Each row is a point on a landscape with many valleys, with its height.
A ball rolls from a point to whichever of its 5 nearest points has the largest drop for the distance, and stops where none of them is lower. Distance is the straight distance between rows; heights are no part of it.
q_889: [-42  -8 -21  -3  13  -5 -35  17  -1 -18 -17  -4]  (h 62.1)
q_782: [ 40 -12  30  10   0 -11  17  -3  -3   8 -25 -50]  (h 11.0)
q_475: [  1  34 -43 -23   8  24  37   1  -3   6  46  27]  (h 20.7)
q_390: [ 33 -14  54   8  41  16  35  -6 -20  -2 -12 -32]  (h 26.4)
q_949: [  5  -4   5   8 -29 -17 -18  -2   7  10 -14  -5]  (h 14.9)
q_988: [-24 -10 -10  -5  13  -7 -24  16   0 -16 -27 -24]  (h 32.5)
q_150: [ 18 -17  40   3  51  19  32   1 -20 -11 -16 -33]  (h 20.2)
q_670: [-18  15 -33 -15   4  11  12   1   1  -2  30  51]  (h 56.2)
q_561: [ 31  -2  20  22 -41 -25  -9 -14  15  18 -19 -26]  (h 17.6)
q_89: [-11  21 -35 -19   6  16  18   1   3  -1  42  45]  (h 47.0)
q_866: [-16   6 -22  -8  -5   3  -3  -2   5   1  22  43]  (h 75.5)
q_877: [-44   5 -35 -12  15   9 -12   3   3 -18  22  48]  (h 67.9)
q_206: [-24  23 -43 -21  22  22  18   2  -2 -11  39  46]  (h 41.1)
q_978: [-10  39 -56 -28  18  28  37  15 -12  -4  51  16]  (h 22.6)
q_129: [-29  11 -31 -12   4   8  -2   2   2  -9  26  48]  (h 63.4)
q_522: [ 12 -13  14   0   6  -9  -4   5   0   0 -28 -43]  (h 25.6)
q_19: [ -3 -15   2  -3   8  -6  -8  14  -3  -4 -26 -37]  (h 28.8)
q_102: [-16   0 -12   0 -18  -8 -21   0  10   1   6  26]  (h 76.9)
q_637: [ 13 -11  13   8 -15 -14  -2  -2   3   5 -26 -36]  (h 6.5)
q_914: [ -9 -15   1  -6  21  -3 -10  16  -8 -13 -33 -40]  (h 15.8)
q_551: [ 15  -8  15  11 -25 -20 -10  -3   9  11 -22 -29]  (h 9.7)
q_75: [ 25 -14  24   2   9  -5  13   3  -4   4 -26 -49]  (h 12.1)
q_558: [-23  -7  -8   2   0  -9 -28  10   1  -8 -21 -16]  (h 45.6)
q_101: [  8  49 -57 -24   3  30  35  24 -22   5  55 -11]  (h 40.9)
q_550: [ 38  -7  28  17 -26 -22   6 -10   7  13 -25 -46]  (h 11.6)
q_359: [ 18   1   9  19 -42 -22 -13 -17  14  14 -10  -4]  (h 6.0)
q_439: [-31  -6 -17  -3  -4  -7 -29   5   6  -9  -5  14]  (h 81.5)
q_387: [ -5   6 -10   1 -21  -9  -8  -9  10   6  15  40]  (h 62.8)
q_642: [ -4   1  -5   5 -28 -12 -13  -7  14  10   8  31]  (h 58.8)
q_759: [ 21 -15  57  12  51  28  33  -4 -26 -10  -4 -18]  (h 28.3)
q_731: [ 12   5   6  13 -39 -17 -15 -14  14  19   0  16]  (h 36.2)
q_83: [-24  -3 -15   0 -10  -7 -24   1   7   0   3  27]  (h 86.7)
q_832: [ 19 -10  76  19  46  34  26 -10 -27  -9  10  -4]  (h 16.5)
q_781: [ -7  -5  -5   6 -22 -11 -20  -1   6   5  -5  11]  (h 55.5)
q_946: [ -4 -12   2   3  -7 -10 -20  10   2  -1 -24 -23]  (h 49.4)
q_707: [-13  -7  -4   4 -17 -11 -24   4   3   0 -11  -1]  (h 60.0)
q_266: [ 23  -5  82  21  39  34  22 -13 -26  -5  13  -5]  (h 7.7)
q_351: [ 29 -15  30   0  28   5  22   2 -13  -3 -22 -45]  (h 16.1)
q_856: [  4  13 -15  -4 -20   4  10 -12  12  11  31  49]  (h 61.8)
q_602: [  5  34 -37 -21   0  19  32  -5   4   7  47  30]  (h 28.9)
q_236: [ -7  12 -23  -7 -10   2   6  -8   8   3  27  48]  (h 66.2)
q_762: [ 21  -9  15  11 -27 -19 -11  -7   9  12 -24 -29]  (h 9.6)
q_750: [  7 -15  20  -5  43   8  17  10 -14 -13 -26 -44]  (h 11.3)
q_837: [-30   1 -20  -6  -3  -3 -23   3   5  -6   7  33]  (h 89.4)
q_327: [-53  -3 -30  -4  13   0 -36   9   0 -21  -2  21]  (h 77.2)
q_41: [  6   5   1   6 -39 -13  -8 -13  14  14   8  28]  (h 50.6)
q_253: [ -4  -5   1   7 -25 -12 -24  -4  13   7  -9   3]  (h 36.3)
q_846: [ 12 -14  20   0  36   7  15   7 -11  -9 -28 -43]  (h 6.9)
q_685: [ 28 -10  26   7   3  -7  13   1  -4   5 -25 -48]  (h 10.6)
q_178: [  7  11  -5   2 -30  -5   3 -15  13  12  23  42]  (h 59.1)

Call two points neighbours if one is among the 5 nearest of the other. Go from one point of each pair to the other, from neighbour to neighbour, staying as low as possible. Name the highest point that can't be avoided.
q_846 / q_359 => q_75
q_637 / q_359 => q_762
q_846 / q_266 => q_351

Where does a ball stop that starts at each point below?
q_707 => q_359
q_988 => q_846
q_19 => q_846
q_102 => q_359
q_782 => q_637
